Each row is a point on a tangle of strands that fork and nearly touch. The rows are in no order.
In the rows, 128 means zero.
Two points are linked if the straight distance between their rows is under 107. Some points are linked to none.
K_435: [153 130  91 175 126  33 169 197 138 137 128 158 116 138 118 125 170 120
 117 147  86 117 164]
K_957: [113  88 141 105  62 128 124  60 129 132 145 112 138 129 136 206 136 137
 130 101 106 168 118]
K_891: [132 137 127 110 115  77 149 106 143 131 107 154  43  99 149 140 173 108
  92  88 160 140 136]
K_875: [100 100 125  70 107 109  72 145 183 149 147  97 115 141 156 147 170 177
 150 173 145 128 119]
K_523: [130 141 136 147 145 142 151  78  82 137  92 168  80 108 134 120 125  89
  99  90 142 147 117]
K_51: [105 148 121 127 125 133 125  90 171 196 144 193 106 130 153 147  98 194
 139 166 145 125  97]
K_597: [155 146 119 162 119 102 216  98 145 129 142 123 133 101 127 160 121 125
 134 135 150 118 149]
K_892: [123 154 117 101 192 194 141 117 134 121 122 117 123 111 117  92 110 172
 128 122 208 102 134]
K_421: [114 147 128 171 148 107 144 130 165 201 129 173 100 158 148 132 131 176
 157 179 145 115 107]
K_145: [ 89 139 142  98  96 124 122  96 135 151 112 174  53 146 136 177 160 160
 119 100 134 152 136]
K_359: [165 106 116 122  71  80 170 103 120  93 145  87 167 101 120 188 153 104
 113 108  91 146 164]
K_908: [116 108 139 109  93 115 152  77 153 149 130 112 107 130 145 186 160 121
  94  93 154 167 134]
K_794: [138 127 108 175 117 148 110 115  90 136 155  90 149 127 144 100  85  88
 173 167  96  98  82]
K_185: [139 102  93  64 115  74 117 158 155  96 125  80  84  99 132 125 193 104
 112  99 139 133 143]
K_493: [109 117 143 120 120  93 153 109 173 165 124 128  54 135 167 168 186 114
  95 112 178 150 136]
K_665: [129 133 103 140 129 149  73 152 109 139 113 146 117 139 139  85  94 147
 170 174  91 105  94]
K_464: [134 145  85  80 131 169 111 160 116  95 121 131 135 126  83  98  97 181
 152 106 113 108 158]
K_377: [119 130  88  71 144 145 123 181 151  98 142  89 139 131  85 100 133 195
 174 140 119 108 164]
K_229: [ 86  99 136  92 153 130  78 167 147 119 103  88 110 156 125 112 178 123
 126 125 147 124 154]
K_482: [114  82 162 131 113 126 113 130 138 152 127 119 174 173 146 184 146 112
 100 119 137 160 143]
K_603: [113 128 109 100 111 111  77 175 167 139 117 116  80 133 129 110 167 171
 164 159 122 103 113]
K_36: [150  93 125 125  62  77 150  98  96  80 114 126 129  91 120 153 159  90
  98 106  84 162 140]
K_200: [145 170 118 153 201 124 173 181 132 107 116 129 114 124 107  49 136 134
 137 135 164 104 147]
K_249: [117 158 126 151  78 103 168  43 134 157 136 149  71  99 167 168 131  98
 145 141 123 136 110]
K_321: [105 173  93  82  84 137 101 109 121  98 110 184  33 120 112 142 147 172
 145  94  70 109 114]
K_57: [115 104 170 212 131 101 104 134 110 143 147 117 133 160 173 147 145  54
  92 132 115 149 126]
K_65: [122 142 154 171 190 137 151 183 138 135 134 100 138 145 131  83 146 126
 119 151 164 121 131]
K_560: [173 141 155 124  95 153 127 129  85  75 148  72 214 120 132 157  82  78
 139 109 104 138 127]
K_614: [104 128 160 204 136 152  75 132  85 147 148 165 151 153 146 108  67  97
 129 140  98 131  93]
K_93: [141 112 150 125  87 164 114 102  86 117 132 100 184 120 129 160  90  96
 137  99 110 143 102]
K_418: [163 115  98 114 124 103 102 134  67  81 116 123 112  73 107  85 133  75
 119 106  80 138 110]
K_34: [108  90 153  78 157 140  45 146 145 131 134 103 165 140 110 100 137 159
 137 186 142 127 114]
K_616: [143 161 112 199 162 140 156 119 119 160 129 138 119 128 149  79  99 120
 168 164 127  96 102]
K_310: [ 98 146 149  83 195 149 109 150 167 123 121  84 119 114 114  75 171 187
 138 150 188 109 129]
K_549: [171 169 116 120 126 158 200 105 125 112 158 111 190 106  98 155  80 168
 144 110 149 103 142]
K_243: [148 112 105 124 107 151  94 139  90 106 132  68 175 125 127 107  97 105
 171 143  92 110  98]
K_461: [125 156 127 150 165 129 161 167  97 100 112 181 132 144  69 110 103 139
  96  92 121 132 167]
K_410: [121 152 104 110  84  99 128  98 127 105 109 166  58 104 125 125 145 131
 132 104  71 129 126]
K_568: [119 160  84  71 107 156 104 121 112  88 114 149  72 119 107 110 128 177
 148  94 108 119 141]
K_252: [175 156 140 146 141 153 224 108 137 116 138 107 176 103 126 158  90 117
 115 111 178 118 144]
K_917: [124  94 147 158 104  93 148 137 126 136 123 140 142 166 133 167 162  91
  75  99 111 152 170]
K_341: [126  99 100  98  85 132  83 134 120 140 125  83 124 122 137 117 121 114
 179 145 110 123 108]
K_948: [152 145  98 144 135  70 150 169 160 129 132 119 104 132 112 106 163 142
 154 161 111 110 140]
K_478: [137 142 134 119 103 172 159  66 107 115 134 156 184 118 109 170  72 158
 143 108 105 138 121]
K_69: [124 166 131 127 184 126 180 155 172 147 133 120  96 132 133 113 156 190
 122 134 208 125 149]
K_101: [104 118 115  82 112 116 114 128 167 147 152 112 118 132 134 174 163 179
 127 130 164 137 143]
K_696: [142 162 127 185 174 112 140 142  94 130  99 171  77 112 150  64 124  62
 118 119 139 103  93]
K_600: [161 108  78  78  85 108 116 145 102  59 124  92 116  68  93 106 144 109
 138  93  78 126 142]
K_230: [128 152 148 210 159 167 118 129  96 148 160 188 170 150 124 112  39 132
 129 147 101 119 100]
K_550: [113 122 167 182 186 124 123 157 136 163 108 100 106 156 172  87 169  87
 118 159 171 146 114]
K_671: [106 110 120 145 114 123  70 175 101 120 115 130 133 160 111 107 122 100
 126 132  71 132 128]
K_714: [117 115 146 104 177 110 135 172 169 115 117  84 104 131 137 100 200 116
 123 125 173 134 147]
K_217: [116 127 107 103 108 147 119 102 139 152 154 177 145 143 118 157  89 202
 143 154 121 125 110]
K_89: [135 106 115 149  87  98  99 142  92 121 114 126 101 133 137 106 131  71
 155 137  62 126 111]
K_95: [122 147 158 166 167 160 137 130 104 136 122 142 151 144 125 118 103  85
 103 108 165 130 127]
K_137: [151 110 128 178  96  84 122 147 108 103 140 112 155 142 132 127 139  62
 112 131  67 138 138]
K_886: [ 93 107 182 196 163 130  86 165 110 150 136 118 117 168 172 116 147  61
  89 139 161 140 126]
K_615: [117  82 174  81 131 157  55 102 147 151 141 130 157 140 113 127  99 154
 107 179 154 142 107]
K_647: [143 148 121 100 124 129 126  84 104 104  81 147  44  70 151  75 131  97
 124  95 118 106  90]
K_468: [127  92 166 159 125 117 107 139 106 115 149  86 154 140 153 139 145  37
  71  93 121 156 136]
K_144: [180 139 124 127 109 116 162 137  93  59 132  93 189  90 100 132 107  84
 123 102  99 123 144]
K_405: [135 144 147 208 157 114 150 125  93 135 130 141 105 125 147 104 114  64
 109 123 133 127 118]
K_666: [118 120 125 125  89 105 140 100 107 122 116 145 105 121 115 149 129 116
 127 114  94 144 144]
K_367: [130 128 107 170 104  73 190 126 168 164 148 135 127 147 144 166 146 140
 120 153 131 121 148]
K_495: [134 137 139 139 142 192 128  97  96 125 133 190 199 151 110 159  64 154
 112 109 107 146 110]
K_130: [125 146  92  88  85 161 144  74 128 118 162 141 146 113 111 167  78 198
 157 110  96 118 111]
K_279: [124 108 135  91 124 136 130 148 166 129 142 125 175 151 101 172 128 187
 112 115 140 134 161]
K_5: [142 159 104 100 173 169 171 142 154 106 153 114 188 111  93 122  85 200
 142 126 164  87 147]
K_626: [138 167 132 166 151 139 143 124 128 162 106 135  81 110 162  85 130 104
 146 143 160  96  95]
K_7: [111 117 138 170 153 169  44 146  98 147 139 142 151 147 143  83  80 113
 153 179 111 121  79]
K_977: [115 118 166 132 133 148 142 107 144 166 126 193 157 154 116 176  98 176
  91 111 145 152 139]
K_876: [146 100 102  95  79 108 121 130 140 102 144  48 142 110 133 147 143 106
 164 139 102 124 133]
K_695: [140 144 139 125 190 184 149 146 137 117 136  95 174 114 114  87  96 159
 145 150 166 101 115]
K_955: [136 142 141 186 117 109 176 128 123 131 122 165 167 157 102 168 128 123
  94 113 102 140 165]
K_635: [ 75 106 149  61 181 151  39 166 155 109 121 101 175 146  81  88 182 179
 132 157 149 133 151]
K_572: [142  95 129  99 129 104 114 121 126 121 109  82  93  93 152 108 177  65
 117 104 151 131 123]
K_300: [ 83  94 130  93 124 134  43 175 126 140 100 131 109 153 123 114 160 125
 127 128  98 141 136]
K_715: [156 115  98  68 112 104 121 140 134  79 118  87 127  93 100 126 157 111
 104  76 133 141 159]
K_522: [139 100 156  81 140 189 103  63 152 150 160 136 155 110 129 140  78 170
 112 166 192 138 107]
K_164: [155 110 110  92  64 124 151 132 138  91 143  73 190 115 111 182 117 129
 146 114  94 131 154]
K_545: [139 112 166 101 143 170 141  98 154 154 153 159 186 131 112 175  72 170
  94 140 189 157 128]
K_512: [129  71 133 107  71 145  92  84 114 130 138 114 185 133 123 179  97 120
 146 124  84 166 108]
K_988: [147 115  97 163  86  55 145 150 125 117 138 144 132 138 123 147 149 103
 120 155  46 127 158]
K_44: [ 94  94 164 146 150 136 109 139 144 176 123 168 152 180 127 163 136 144
  80 137 156 165 134]
K_996: [128 123 144 111 172  88 125 174 161 133  90 125  59 109 151  91 197  97
  97 106 180 121 144]
K_264: [133 144  90 136 121 119 122 173 146 130 129 124  91 132 140  86 130 148
 181 167 119  88 111]
K_423: [134 170 116 118 194 169 149 161 146 129 117 128  79 105 128  61 131 167
 160 135 175  88 136]
K_26: [109 143 127 165 155 184 129  81  85 161 123 202 145 146 132 120  50 149
 129 126 116 132 101]
K_952: [117 118 143 110 160 113  96 150 126 121  86 130  61 121 138  96 167  66
  97  91 147 141 126]
K_401: [118  96 169 126 123 123  93 172 132  78 151  76 185 172 142 148 153  67
  91 107 121 133 158]
K_743: [112 154 146 133  83 140 134  28 112 137 106 168  58 117 162 143 120 113
 145 113 110 137  85]
K_392: [148 122  81 129  90 119 150 118 142 144 167  96 161 128 123 142  95 167
 190 175 102 111  97]
K_826: [134 156 138 201 125 124 206 107 128 164 130 183 181 157 125 176  93 133
 122 146 110 122 143]
K_263: [105 143 149 151 125 149 143  64 103 178 104 173  87 134 155 125 111 112
 133 117 127 133 106]
K_896: [140 134 130 112 123  97 147  82 101  96  88 166  72  68 139 111 159  94
  92  70 147 143 121]
K_434: [115 143 135  98 160 108 143 152 193 147 152 101 118 151 132 136 175 198
 123 152 180 129 149]
K_733: [ 96 115 113  48 158 161  80 177 151  92 128  94 163 121  85 104 143 186
 135 125 153 125 157]
K_565: [156 144 108 128 127 130 122 102  76 120 102 126  92  87 141  75 120  67
 140 111 110 110  97]
K_208: [131 156 103 188 130 153 141  95  80 146 127 148 124 109 144  91  77  87
 178 159  86  96  86]
K_483: [143 136 156  94 141 128 148 186 167 103 135 122 227 159 112 185 125 176
 115 138 146 138 167]
K_579: [116 149 127 172 152  95 182 148 161 174 122 151 117 163 126 137 138 170
 123 147 147 119 155]

A fork is a point with three links. Follow the links from the first point to the second and name the forks in between, in order.
K_957, K_185: K_896
K_565, K_603: K_264
K_891, K_69: K_896, K_264, K_101
K_743, K_614: K_896, K_264
K_434, K_468: K_101, K_264
K_483, K_93: K_101, K_264, K_896
K_600, K_483: K_264, K_101
K_665, K_908: K_264, K_896

A fork is a point with three links, a tip a point with one. Leave the first point through the second and follow the links. Name the first fork or tip that comes.
K_495, K_478: K_401
K_229, K_714: K_896
K_341, K_876: K_826
K_44, K_977: K_95
K_600, K_715: K_264
